Each row is a point on a landscape with many valleys, with its height.
From any point a ball takes the steepest step (drop divided by distance) to one of its 2 nearest points. It stops when none of these is lower. Distance is the straight distance between rows; heights are no part of it.
K816 (h 2.37): [ 96 110 101 136 133 150  99  97 116 127 156  57 107 154 147 170 110 126
 137 171 179 142]
K402 (h 2.86): [166 115  67 129 106 153  87 125 129  89 145 174 106 103 103 131 135  98
 129 161  93 132]
K845 (h 4.11): [ 93  76 145 133 131 156 165 157 159 152  87 119 168 184 143 101 136 170
 105 110 139  84]
K94 (h 4.19): [112 134 160 124 135 136 140 153 132 171  93 127 153 204 152  62 185 156
 124  46 110 127]
K138 (h 4.35): [126 125 151 102 120 146 103 122 140 196 117 129 126 176 146  66 197 130
 136  74 121 164]
K943 (h 3.71): [126 124 112 110 146 132 116 144 116 180 111 123 121 193 143  69 173 144
 140 127 178 102]
K964 (h 3.95): [105 148 171 143 121 149 155 126 129 126 141 133 182 140 110 130 136 146
 112  95 114  78]
K578 (h 4.25): [119  73 165 109  70 158 152 118 191 172 109 146 117 103 136 138 179 125
 117 108  86 188]
K256 (h 5.29): [ 63  59  96 106 135 178 113 118 137 135  73 123 115 146 155 117 137 143
 138 142 117 123]
K324 (h 4.58): [152 104 140 147  93 116 136 118 154 171 123 117 116  71 138 171 108  86
 154 130 157 179]
K228 (h 5.33): [167 147  77 173 143 137  84 143 112  86 167 107 141 145 120 120  87 129
 142 159 124 126]
K171 (h 3.97): [ 84  86 143 125 140 129 175 163 140 169  64 129 143 181 153  93 148 154
 118  71 137 103]
K711 (h 2.92): [153 159 148 115  94 159  85 114 185 161 166 158 110 125 105 105 179  89
 104  92  96 174]
K132 (h 1.35): [ 91 112 173 117 116 106 159 108 117 113 119 149 130  92 124 153 127 141
 121 116  85 112]
K922 (h 1.53): [169 122 106 149 111 129  95 106 140 127 130 119  99  86 134 150  89  79
 175 158 146 180]
K966 (h 3.60): [143 168 150 154 122 134 117 121 135  91 147 169 167 103  87 136 105 132
 125 103  55 119]
K119 (h 2.09): [120 134 126 145 134 131 104  93 124 149 162  53 116 148 152 169 108 114
 149 142 185 162]
K608 (h 4.57): [171 158  78 174 130  96 117 165 117 138 181  97 148 203 123 110 146 143
 108 134 170  97]
K525 (h 3.82): [ 97  92  65 133 148 152 110 128 129  73 160  79 153 139 129 168 113 155
 100 186 133  96]
K726 (h 1.63): [176 124 128 179 136  93 171 164 127 126 124 123 146  94 128 135  59 117
 147 135 184 102]
K533 (h 6.52): [105 133  96 133 138 171  61 103 128  99 173  91 142 164 136 151 121 135
 124 167 115 121]
K29 (h 2.77): [123 116 127 120 142 113 162 180 136 185  68 132 151 201 146  71 173 151
 122 103 191  98]
K783 (h 3.77): [160  44  81 125  80 124 136 153 161 167 124 124 103 107 136 149 156 112
 111 170 153 147]
K379 (h 2.27): [ 81  97 132 118 124 169 113 102 142 101 116 132 153  87 119 191 109 139
 133 155  99 119]
K575 (h 2.35): [154 142 124 129  91 121 118 106 135 129 137 167  81  93 111 129 150  91
 147 118  99 164]
K416 (h 2.82): [ 91 157 162 101 132 140 118  71  92 116 120 132 120  93 126 159 126 107
 162 122 123 145]
K374 (h 1.18): [162 112  98 164 116 105 143 155 123 141 136 116 133 101 132 149  91 107
 127 145 171 117]
K797 (h 4.54): [108  69 159 120  97 141 158 134 154 123 103 163 143 114 120 116 155 163
  93 111  67 105]
K136 (h 3.93): [180 136 112 162 100 141  99 141 172  97 157 165 149  86  94 132 104 107
 127 132  64 142]
K501 (h 4.97): [170 176 141 149 131  95 119 112 115 161 152  92 134 109 128 112 110  82
 180  90 186 152]
K515 (h 3.90): [130 157 154 112 111 103 138 102 106 166 124 126 112 125 124 100 162 104
 147  88 159 131]
K766 (h 3.86): [165  86 123 133  75 146 131 154 155 162 144 153 137 126 110 124 166 125
  96 126 104 132]
K603 (h 4.93): [148 197 178 152 133  88 125  97 120 100 147 137 150  84 108 122  91 103
 140  72  78 147]
K589 (h 1.11): [124 103 107 173 112 123 113 127 153 125 175  59 136 132 141 185 116 140
 120 135 156 162]
K134 (h 4.21): [129  73 125 141  85 167 124 134 181 148 155 110 171 126 132 167 145 154
  77 143 108 135]
K621 (h 3.19): [138  91  58 129 127 112 113 148 122 148 151  92 101 162 141 124 143 143
 113 169 183 118]
K491 (h 4.85): [157 195 162 135 123  79 121 111 101  92 152 151 128 115 105 102 122  99
 122  82  62 137]
K173 (h 0.42): [118  90  95 162 117 143 100 116 150 113 161  76 129 113 146 190  87 132
 126 168 129 165]
K139 (h 6.46): [ 77 146 130 116 140 186  78  86 119 121 152 104 143 152 130 150 125 142
 144 158 135 113]
K390 (h 6.75): [157 130 101 190 113 108 118 163 155 128 196  64 153 173 118 151 137 157
  91 109 145 147]
K818 (h 3.92): [111 125  89 112 144 137 141 158 102 111  99 171 112 165 123  67 148 163
 112 135 131  63]
K298 (h 5.09): [151 130 163 146 133  71 162 119 132  78  97 160 123  38 111 158  75 105
 145 119  76 162]
K87 (h 2.13): [157 126 110 130 119 107 131 122 102 125  98 150  75  63 119 132 100  85
 167 140 152 160]
K438 (h 4.05): [111 133 171 105 111  92 145  85 117 150 126 131  94 113 137 117 165 109
 137  93 105 147]
K953 (h 5.84): [105 163 162 120 154 114 158 125 102  77 133 163 162 141 107 118 127 157
 106 107  72  66]
K363 (h 4.94): [119  88  76 119 126 172  91 139 136 126 163 101 138 179 130 110 154 163
  98 158 116 112]
K262 (h 2.85): [ 77 141 155  99 153  81 186 117  98 114  81 151  96 101 146 144 113 141
 111 131 124  98]
K569 (h 3.54): [122 144  99 115 136 143 114 122  91 145 123 144  98 162 125  79 158 130
 149 136 167  95]
K62 (h 4.66): [129 156 134  98 144  38 184 128  75 125 101 148  66  83 144 114 113 110
 105 120 138 114]
K235 (h 5.94): [157  94  40 164 142 106 133 172 128  89 140 101 110  96 132 144  69 128
 114 177 172 123]
K609 (h 6.22): [136 195 144 128 130 135 128 127 110 167 162 113 160 195 118  85 157 127
 135  89 160  88]
K271 (h 6.28): [121 172 139 129 151 156 117 126 107 127 149 135 156 197 112  78 142 149
 136 117 136  69]
K788 (h 6.06): [177 168 137 196 124 123 116 153 155 125 184 108 185 150 115 114 101 137
 119 102 124 113]
K565 (h 4.65): [134  69 139 112  95 192 113 145 191 170 117 126 153 161 154 120 175 147
  96 113  94 172]
K203 (h 5.21): [ 66 151 144  68 180 113 124  86  73  72  94 151  85 145 142 119 136 148
 122 142  79 109]
K623 (h 5.24): [157 132  97 156 150 137  90 126 137  76 157 105 141 112 129 137  66 129
 151 172 117 143]
K995 (h 3.81): [ 75 107 143 108 145 113 195 155 139 161  67 145 128 160 153 100 134 158
 118 106 181  88]
K46 (h 4.32): [161  78 143 140  71 141 140 163 179 177 161  92 170 133 143 171 159 145
  74 135 137 166]
K355 (h 4.34): [175 159 139 141 154  50 154 147  83  75  96 160 108  74  95 115  86 109
 129 130  79 141]
K42 (h 3.62): [115 159 137 122 137 101 185 140 107 157 104 125 125 124 131 137 109 113
 139 121 220  82]
K244 (h 4.01): [147  91 107 156  99 141 111 150 160 127 170 104 160 125 122 155 126 139
  90 144 116 133]
K164 (h 4.37): [119  76 172 127  71 148 162 117 170 176 124 126 132  88 130 172 149 113
 119 121 123 163]
K960 (h 3.03): [ 80 177 178 115 141 165  91  66 118 139 144 109 134 121 130 156 113 103
 165 113 132 143]
K403 (h 4.42): [157 113 127 107 106 116 119 147 140 187  99 150 111 170 138  57 217 125
 130  75 114 172]
K188 (h 3.83): [145 115  92 167 113 144 105 150 140 109 185  99 165 162 110 136 123 151
  90 142 112  98]
K659 (h 0.77): [111 162 180 126 136 113 140 102 105  86 123 148 138 103 116 152 116 128
 132 105  91 108]
K528 (h 2.43): [123 158 152 149 147 148 112 119 137  93 127 138 178  94 103 172  69 135
 159 134  96 131]
K444 (h 2.67): [ 77 103 137 103 138 154 132 119 116 101 106 143 139 113 119 155 122 155
 126 150 105  86]
K624 (h 5.45): [172 141 101 139 171 115 117 158 115  66 105 141 128  79  98 119  58 124
 162 172 132 136]
K914 (h 4.18): [155 168 139 112 155  65 138 118  80  70 113 158  95  85 109 122 110  94
 130 133  63 147]
K182 (h 3.50): [117  79 155  95 109  94 167 134 132 203  68 137  97 115 163 108 184 116
 143  94 157 165]
K396 (h 1.16): [119  63  83 119 108 145 148 158 138 118 109 148 127  93 121 138 123 145
  87 171 133  85]
K141 (h 4.68): [140 169 137 102 106  95 115  87 109 117 149 163  84 129 123  90 173  97
 119  97  64 149]
K559 (h 4.95): [ 93  79 153 103 117 191 103 113 163 182 119  82 139 168 166 135 160 144
 127 128 134 181]
K810 (h 4.96): [101 163 189  86 148  65 145  63  79 114 115 121  98 106 159 147 118  92
 132 128  78 133]
K990 (h 2.55): [ 85 172 150 101 168  99 172 118  88  89  89 141 108  98 130 150  87 126
 137 133 152 103]
K715 (h 4.48): [134  99 164 146  81 119 164 118 143 157 115 137 120  62 126 177 129  95
 134 113 131 148]
K923 (h 2.63): [166 135  84 127 116 157  86 112 133  90 131 149  97  99 105 141 114  89
 158 170 101 164]
K332 (h 3.33): [147 127 114 141  99 173  63 120 178 134 186 110 144 162 123 140 149 137
  85 131  92 155]
K361 (h 4.92): [ 75  99 151 103 130 175 113  93 130 167 109 103 123 143 151 141 144 133
 149 134 141 144]
K617 (h 4.63): [ 89 129 164 117 136 181 110 113 133 157 132 116 145 185 142 101 165 145
 130 101 126 129]
K782 (h 3.59): [141  73 116 112  91 127 135 142 145 193 109 121 103 129 144 131 170 108
 135 150 172 158]
K153 (h 2.65): [137 130  90  91 130 118 115 109  98  83 107 170  69  84 108 153 138  99
 144 169  81 149]
K245 (h 3.21): [112 195 176 150 145 143 105  89 122 134 149  90 167 124 123 150  84 109
 168  96 153 133]
K177 (h 4.74): [117  74 131 110  93 200 100 115 203 151 125 133 128 141 144 129 180 129
 103 124  73 182]
K970 (h 5.78): [103 159 140 102 156 107 146 123  91  73 117 172 120 140 112 107 144 156
 103 125  53  84]
K277 (h 4.82): [ 89 137 157 107 132 187  77  76 134 162 148  94 113 164 148 129 153 122
 144 128 145 157]
K755 (h 4.26): [146  68 134 113  87 104 158 143 155 182  87 156  98 119 131  93 191 128
 115 104 108 155]
K44 (h 4.86): [109 160 163  92 137  65 159  82  68 121 110 123  85  86 149 137 129 100
 137 114 118 134]
K733 (h 3.78): [122 126 146 119 117 131 143 130 118 171 123 135 128 137 131 104 166 141
 130 108 147 116]
K895 (h 2.62): [168 126 143 170 117 145  91 111 193 117 153 119 150  83 132 150  68 107
 146 133 117 178]
K64 (h 3.63): [143  78 129  94 110 122 145 150 140 218  84 118 114 141 156 108 192 119
 139 121 181 160]
K399 (h 4.36): [128  51 134 113  97  89 174 145 147 155  82 176  79 121 144  99 175 131
  97 106  78 144]
K471 (h 3.58): [141 118  84 159 107 143  79 154 162 116 209  88 145 187 115 137 157 159
  65 129 105 144]
K557 (h 2.06): [134 132 147 132 115 146  94 146 169 158 191  53 151 185 161 168 169 162
  75 105 159 180]
K786 (h 3.57): [115 132  95  80 149  96 133 135  80 131  91 172  50 141 141  63 162 137
 140 132 149 101]
K913 (h 6.70): [171 159 118 178 119 108  86 155 159 144 206  78 147 186 134 147 143 143
  98 101 158 169]
K38 (h 4.04): [153 167 148 111 127  68 138  76  96 100 130 146  80  78 134 128 117  65
 144 117  69 166]
K103 (h 6.00): [158 170 124 170 125 143 120 150 126 104 171 141 185 152 103 116 108 144
 112 115 117  84]
K204 (h 4.16): [ 97 139 170  86 118  87 141  87 112 168 108 107  98 152 160  73 178 108
 145  60 108 154]
K13 (h 5.85): [161  74  54 162 124 118 126 159 141  83 137 112 136  81 124 158  74 119
 112 184 123 133]
K706 (h 3.68): [193 100  99 143  78 124 114 166 165 171 165 124 139 153 124 127 180 129
  91 140 122 154]
K435 (h 2.97): [ 86 151 140 110 162 142 135 132  99  74 111 159 147 112 108 156 111 149
 124 147 110  79]
K297 (h 4.40): [106 126 169 136 126 149 153 134 149 172 149  72 180 181 145 152 143 152
 107 125 176 113]
K475 (h 1.85): [182 140 110 134 139 121 107 109 120 105 117 149  93  67 118 119  86  87
 190 145 129 179]
K538 (h 3.12): [142 138 121 132  92 172  82 113 175 148 169 140 124 136 113 125 153 108
 108 130 102 154]
K376 (h 1.76): [121  85  97 104 113 115 161 157 129  95  98 178 111  83 106 136 117 145
  88 156 113  89]
K282 (h 5.70): [113 208 154 127 189 118 143 126  83  59 116 129 161 125  98 145  76 127
 163 125 121  93]
K236 (h 0.45): [130  83  75 133 112 130 139 148 126 129 124 126 111 103 128 148 111 126
 103 169 164 100]
K602 (h 4.75): [157 117 134 184 115  86 142 136 151 167 160  46 141 134 156 177 107 124
 138 127 195 177]
K222 (h 5.62): [134 172 136 147 185 126 142 154 103  63 102 128 177 112  96 142  50 132
 151 152 136 100]
K232 (h 3.36): [148 135 123 135 122 127 128 140 117 100 136 175 134 114  94 117 125 132
 115 124  99  91]
K593 (h 6.34): [ 84 186 165 113 154 144 136  99  88 122 135 130 145 172 119 105 139 135
 141  96 135  79]
K135 (h 5.42): [178 161  71 152 148 140  95 158  95  80 144 147 143 140  88 109  98 128
 130 160 129  91]
K547 (h 5.00): [168 159 178 153 126  61 153 115 115  97 125 145 129  56 112 128  84  96
 151  89  75 163]
K109 (h 2.22): [129 173 145 127 163  94 190 150  97  89  88 141 129  86 115 141  54 117
 133 131 162  98]
K199 (h 4.52): [ 95 120 163 117 135 181 134 129 149 171 131  77 175 207 154 119 151 163
 123 103 146 117]
K494 (h 5.30): [ 87 171 145  79 180 100 135 109  73  67  95 152  98 113 120 149 124 138
 134 153  74 116]
K266 (h 2.66): [115 123  78 152 149 137  98 116 110  86 155  69 118 142 138 170  89 133
 140 182 166 125]
K702 (h 3.24): [ 91 113  73  99 151 145 140 144 115  97  99 134 127  90 127 157  94 143
 109 186 156  76]
K319 (h 4.27): [ 97 133 174 101 124 127 117 106 139 174 111 121 120 178 158  67 188 129
 130  45  88 165]
K56 (h 5.16): [150 159 110 135 168 145  66 103 122  84 140 115 135 103 123 143  71 122
 178 167 119 156]
K159 (h 4.13): [ 92 137 176 148 139 149 186 134 146 121 132 120 198 153 112 142 108 153
 108 111 144  55]
K595 (h 3.23): [ 89 158 121 107 164 151 155 136 107  87 114 146 149 146 112 139  92 147
 129 156 153  56]
K473 (h 5.52): [132 156 121 118 164 129 108 118  93  58 107 158 123  81  96 161  92 122
 158 150  83 144]
K809 (h 3.65): [104 147 174 129 131 118 122  87 127  99 112 131 132  58 125 186  90 102
 175 129  92 173]
K969 (h 3.37): [ 90  80 155  97 124  82 181 115 114 175  63 134  73 127 175  96 158 125
 133  95 122 151]
K522 (h 4.33): [103 145 114 144 134 139 129 126 122 132 175  70 148 215 141 138 135 151
 122 150 187  97]
K279 (h 3.87): [116 151 154 104 129  86 156 120  91 186 111 117 116 148 135  84 169 112
 150  88 192 114]
K468 (h 3.13): [166 137  96 124 121 121 117 151 104  88 118 176 108  94  97 123 115 111
 126 147 109 119]
K93 (h 5.36): [188 121 113 151 150  92 144 169 121  80  96 154 120  54 108 117  56 123
 149 153 131 133]
K894 (h 6.57): [129 154  84 151 141 158  47  98 136  98 188  90 116 154 134 149 109 125
 140 152 127 161]
K498 (h 3.84): [101 109 117  99 145 138 123 127 112 183  81 122 103 169 159  76 174 138
 152 107 163 126]
K833 (h 4.12): [102  78  77 114 141 145 136 168 128 149  70 152 109 170 143  66 158 154
 119 118 124 102]
K582 (h 5.60): [161 151 136 133 157 114 104 115 122  70 115 159 127  69  99 142  78 113
 175 145  80 167]
K246 (h 2.08): [174 153 101 138 100 130 109 112 163  98 139 178  81  76 103 131 144  73
 158 128  71 179]
K488 (h 2.39): [ 84 115  89 100 149 159 113 120 107 135 115 105 102 174 153 114 121 144
 140 175 184  91]
K330 (h 2.36): [170 144  94 118 121 124 103 118 129  73 116 180  82  74 102 137 131  82
 161 157  73 171]
K594 (h 2.58): [ 69  89  97  73 153 111 158 141 119  89  63 170  91 107 148 121 120 166
 105 157 105  96]
K571 (h 5.68): [173 115 117 149 140 133 119 142 147  68 111 158 149  59 107 150  65 121
 163 160  78 157]
K972 (h 2.57): [114 109  85 110 149 120 165 187 138 169  81 133 129 190 150  67 149 153
 110 130 194  83]
K348 (h 4.59): [131 133 130 101 118 103 129 103 101 125 128 167  79 138 120  78 181 123
 132 111  80 133]
K316 (h 2.84): [150 136 137 168 117 140  83 106 171 149 172  90 131 115 134 149  91 100
 147 129 138 182]
K318 (h 3.35): [120 174 199 164 131 129 140  98 139 132 143 104 180  90 125 156  72 111
 166  83 145 137]
K666 (h 3.76): [149 141 136 135 116 126 119 130 138  77 137 184 148  78  89 157 116 120
 127 128  47 130]
K484 (h 4.77): [111 165 151  92 136  59 171 105  74 132 108 129  79 102 145 110 128  98
 137 102 159 110]
K347 (h 2.34): [146 128 170 108 109 164  91 137 187 180 176  82 161 177 169 149 176 140
  82 101 145 190]
K221 (h 2.93): [122 120  61 134 141 126 110 139 100 102 166  88  98 161 139 144 118 130
 124 175 183 103]
K242 (h 3.64): [ 82 115 146 105 129  79 224 164 135 161  79 149 119 119 148 118 125 156
 101 108 179  87]
K250 (h 4.67): [155 102 131 170  98 113 128 127 157 175 144  79 133 104 151 179  95 101
 148 134 171 180]
K615 (h 5.77): [181  84  86 170 118 127 113 152 161  79 142 142 143  73 113 147  73 118
 137 168  99 140]
K309 (h 4.53): [112  49 136 125 100 178 135 156 175 155  90 136 165 146 140 110 161 168
  93  94  79 142]
K815 (h 3.45): [110 111 135 125 125 106 198 161 129 161 102 141 133 117 140 141 117 135
 109 132 197  74]
K417 (h 3.91): [156 168 149 126 113  90 125  89 140  89 137 164 100  74 123 140 123  84
 141 119  46 173]
K618 (h 3.17): [100 143 116  83 138 154  86  87  83 126 126 148  69 130 126 112 155 112
 159 149 134 143]
K541 (h 2.21): [ 99  70  96  86 132 127 143 142 123 108  84 178  88  97 122 108 139 149
 103 156 104 105]
K570 (h 4.15): [139  94 151 118  86 133 144 121 164 171 118 157 103 111 132 113 184 115
 122 105  96 166]
K958 (h 4.50): [151 121 121 104 109 116 114 127 130 155 125 172  85 164 128  47 207 125
 131  96  90 148]
K274 (h 5.69): [135 165 121 101 157 104 119 123  69  81 125 174  83 142 108  85 154 133
 107 134  69 103]
K683 (h 1.75): [162 175 164 157 165 110 128 132 114  84 126 131 159  92 102 115  65 120
 177 118 121 129]
K694 (h 3.80): [129 157 173 117 134  88 124  77 133  88 115 153 112  61 131 172 110  88
 159 120  47 183]
K806 (h 4.09): [ 97 110 159 122 139 156 152 158 144 176  67 110 170 202 160  94 168 157
 128  56 122 132]
K364 (h 3.96): [155  57 102 134  93 110 161 171 147 177 127 105 136 123 138 156 151 142
  85 160 168 119]
K115 (h 4.89): [170 153 122 168 119  79 138 143 111 184 139  85 145 120 144 125 104  96
 172 116 219 132]
K36 (h 5.54): [146 150  97 143 181 126 137 158 112  66 101 133 143  92 104 141  46 133
 137 174 159 101]
K99 (h 4.83): [165 135 118 169 128  78 144 149 126 171 142  65 145 138 150 163 113 111
 147 130 221 142]
K959 (h 4.47): [130  74 148 116 105  95 171 132 132 122 107 178  98  98 127 109 161 140
  87 115  71 124]
K689 (h 4.20): [ 98 127 125 152 138 155 130 123 137 115 156  77 165 188 132 154 117 154
 111 147 149  83]
K681 (h 3.75): [105 135 143 108 134  91 180 141 106 187 100 119 112 131 146 112 148 118
 141 118 216  98]
K419 (h 3.56): [122 143 136 123 126 142 123 120 107 125 136 156 125 143 110 110 149 151
 123 119 111  96]
K110 (h 5.37): [ 57  51  90 113 149 170 140 151 147 131  58 120 133 160 162 111 127 164
 128 133 128 106]
K805 (h 5.11): [ 56 127 161  84 163 120 134  78  96 112  99 142  96 135 154 112 145 146
 139 132  92 119]
K961 (h 6.17): [159 191 144 148 117 128  95 126 133 174 176 102 157 161 117 107 137 112
 131  87 152 126]
K410 (h 3.05): [144 146 137 161 121 146 107 118 129 138 155 107 141 129 124 142 105 113
 146 127 143 133]
K230 (h 2.83): [ 97 104 131  94 122 141 122  92 111 151 107 132  79 102 140 151 135 110
 160 148 162 141]
K368 (h 4.02): [151 100 158 132  73 127 146 134 169 159 140 162 138  98 107 134 164 123
  96  97  79 143]
K156 (h 3.41): [129  68  82 115 115 134 115 131 131 183 124  94  95 162 162 135 169 135
 122 165 189 152]
K724 (h 5.51): [147 184  99 128 153 144 112 136  84  82 138 158 137 155  95 100 126 134
 132 139 121  74]
K89 (h 3.74): [106 123  90  93 152 108 152 159  99 106  84 181  73 139 129  64 143 154
 111 129 135  85]
K10 (h 5.79): [141 205 144 148 166 140 131 125  97  78 145 121 179 147 102 126  82 125
 153 112 133  93]
K930 (h 4.30): [116 144 175 125 121 113 138 120 125 155 131 139 136 172 127  57 177 147
 116  56  92 123]
K916 (h 4.79): [135 116 110 132 122 165 104 145 134 154 146 115 150 207 130  77 170 159
 106 129 126 106]
K577 (h 6.40): [ 79 169 149  99 161 175 101  85  94 108 125 131 129 156 124 130 136 138
 156 135 122  99]
K49 (h 1.68): [117 133 135 154 117 149  97 127 157 141 193  61 150 168 142 169 135 155
  98 123 142 158]
K45 (h 3.38): [118 150 114  89 147 121 122 107  73 133 116 146  68 136 129  88 160 117
 149 134 153 120]
K121 (h 6.12): [186 178 123 178 109 133  80 133 155 147 187 127 151 138 104 102 115 109
 124  95 122 142]
K803 (h 2.32): [ 89 101  94 112 147 130 171 162 146 149  99 123 135 188 148 101 125 163
 104 147 204  72]
K817 (h 4.69): [155 129  84 142 122 135 110 160 123 149 174 115 141 200 128  82 165 155
  94 140 144  90]
K758 (h 1.10): [131  99 105 143 115 140 112 111 130 129 134 106 114  97 140 173  96 105
 146 168 152 148]
K862 (h 5.41): [114 159 114  86 182 110 119 135  78  55  94 159 106  99  92 162 114 134
 128 160  71 118]
K312 (h 5.20): [ 93  49 100 110 117 172 118 128 158 134  86 153 105 137 138 102 165 140
 130 136  86 145]
K800 (h 4.38): [106  64 147 128  98 172 138 141 158 147 119 132 158 122 126 135 149 157
 104 129 102 116]
K365 (h 4.49): [146 155 139 127 145  47 186 145  78  88  89 159  93  62 121 129  79 111
 114 128 116 126]
K20 (h 3.51): [191 125 130 126  92 138 110 172 183 189 170 123 155 168 140 111 196 138
  74 116 125 163]
K985 (h 3.79): [126 186 182 159 124 143 132 124 135 115 161 145 185 119  94 136 117 140
 111  74  90 104]
K179 (h 4.28): [106 123 184 146 119 146 184 143 149 166 138  97 193 153 128 158 118 146
 110 102 165  85]
K327 (h 5.61): [145 189 130 120 155 118 118 129  67  75 131 165 119 130  88 107 121 125
 135 118  99 105]
K436 (h 2.95): [116 147  97  88 152 145  82 100  87  88 120 162  80 115 110 135 138 112
 158 165 109 135]
K871 (h 4.10): [119 117  99 127 141 151 137 163 123 110 131 143 150 162 109  96 130 159
 101 141 136  57]
K226 (h 2.12): [154 143 176 164 140 125 120 120 155  88 140 136 173  68 110 139  52 131
 166 124 102 155]
K668 (h 2.38): [139 148 122 122 146 110 134 118  89 129 104 128  87  82 128 146  89  91
 182 137 178 141]
K791 (h 5.93): [126 169 142 154 152 149 140 142 116  79 146 161 191 138  87 130 102 157
 116 122  99  62]
K107 (h 5.01): [ 76 144 188  89 145 102 130  60  97 108 114 127 107 111 157 149 135 123
 127 140  65 127]
K757 (h 4.14): [170  60  96 159  83 100 150 173 159 164 161  91 139 127 140 173 162 140
  81 152 155 165]
K181 (h 2.61): [135 104 118 118 102 144 117 107 129 147 124 144  84 102 126 136 149 101
 144 149 142 154]
K112 (h 3.98): [101  75  80 113 141 155 106 154 123 170  67 125 105 185 158  87 164 142
 132 121 150 130]
K34 (h 4.84): [104 100 148  98  95 193  95  98 178 176 136 116 115 146 146 142 162 124
 116 133 115 183]
K260 (h 3.44): [121 143 111 139 143 144 140 139 113  99 131 121 148 140 112 148  94 137
 123 154 156  79]
K420 (h 1.88): [151 143 134 161 145 105 178 157 115 107 104 148 143  83 109 141  64 124
 137 122 151  97]
K161 (h 2.72): [108 160 130 136 157 170  98 106 118  88 145 116 171 118 115 177  78 133
 145 158 118 103]
K286 (h 4.46): [142 146  87 148 137 107 132 151 106 137 163  90 126 197 138 115 135 137
 124 148 203  98]
K822 (h 3.34): [160 120 143 118 110 160 112 158 163 191 144 118 169 193 149  91 192 156
  86 102 123 148]
K338 (h 6.62): [137 164  96 184 146 128  67 121 134  97 195  70 122 171 130 137 101 138
 137 136 145 154]
K88 (h 5.17): [162 105 140 154 114  96 162 134 132  96 100 162 122  41 110 156  79 111
 141 128 105 138]
K587 (h 5.02): [170 185 132 158 139 127  73 101 131 139 165 105 133 121 127  94  87  91
 180 107 153 163]
K644 (h 2.99): [139 133 166 116 124 114 167 161 133 200 105 113 175 178 140  90 185 139
 122  85 182 114]
K561 (h 3.18): [162 135 162 123 103 130 133 165 148 200 136 121 183 176 129  84 199 147
 103  86 145 138]
K186 (h 2.40): [164 133 145 183 122 128 109 129 168 102 157 120 171  92 126 143  64 127
 147 129 111 143]
K425 (h 4.76): [174 187 133 124 113  96 102 110 113 105 170 173 101 123  99  85 156  90
 128  81  72 142]
K884 (h 1.90): [ 90 101 161 125 103 151 144 111 143 129 122 131 145  85 124 189 115 128
 128 133 114 123]
K422 (h 6.66): [165 170 109 189 142 115  64 122 158 131 204  78 131 176 134 119 104 129
 130 111 149 173]
K900 (h 5.10): [158 174 124 138 152 153  59  95 130 101 153 123 126 117 123 118  85  98
 186 137 133 173]
K647 (h 3.55): [102  78  60 133 137 140 142 147 135  89 136 104 149  94 133 172  90 145
  90 197 142  87]
K883 (h 3.49): [100 161 201 147 127 129 129  81 136 118 132 124 160  76 120 175  90 110
 157  84 105 151]
K754 (h 1.33): [140 166 161 147 148 102 150 133  99  78 115 151 152  84 100 144  81 120
 145 108  94 120]
K865 (h 5.03): [134  70  82 117 112 155 110 142 145 145 145 120 117 150 135 113 162 138
 102 167 128 125]
K207 (h 4.72): [ 95 156 163 103 126 162 104  87 122 148 144 124 117 151 130 102 163 128
 143  98 119 140]
K168 (h 2.04): [ 92 113 104 115 143 139 151 146 124 158 120 106 125 167 152 125 129 145
 117 162 207  93]
K254 (h 3.15): [ 96 112 163 104 128  69 184 121 106 146  94 141  94 112 153 103 141 127
 113 103 120 113]
K667 (h 4.24): [112 103 126 134 141 153 164 161 145 134 117 134 162 178 127  96 144 167
  94 125 144  67]
K389 (h 2.96): [ 69 110  84  72 160 145 140 135 111  98  87 148  93 105 134 127 107 161
 122 183 153  87]
K323 (h 3.25): [107 111 123 114 121 118 175 135 115 140  98 143 110  84 132 157 107 128
 133 145 174  95]
K224 (h 6.80): [138 109  85 168 118 106 138 172 136 116 181  69 150 185 124 151 164 172
  88 122 149 126]
K767 (h 3.01): [ 81 106 132  89 131 119 154 111 107 142  83 140  73  81 144 150 118 122
 142 153 172 129]
K30 (h 2.60): [112 150 137 115 143 122 128  95  96  99 108 135 104  86 122 162  94 100
 169 136 138 132]
K678 (h 5.12): [127  68  95 108 108 158 106 135 149 159 116 147 106 146 130  97 176 134
 122 142 113 151]
K414 (h 2.75): [156 144 144  96  96 163  85 119 186 191 157 132 115 144 136 118 190  87
 109 102 125 191]
K536 (h 4.03): [ 85 106  92 161 143 137 139 132 131  80 163  63 167 167 132 174  96 159
 100 157 152  83]
K378 (h 2.59): [154 130 166  89 100 164 101 123 190 208 145 110 133 151 172 139 193 105
 100 102 145 211]
K370 (h 3.26): [132 157 146 155 130 134 149 126 112 125 137 119 161 124 117 146  93 117
 147 124 156  97]
K267 (h 5.27): [184  95  99 151 116 100 154 159 129 116 102 158 117  49 115 141  72 106
 142 150 144 134]

For each start below, name the point where the ball stops.
K865 | K236
K425 | K246
K277 | K966
K368 | K168
K188 | K173
K182 | K236
K525 | K236
K494 | K173
K809 | K173
K282 | K246
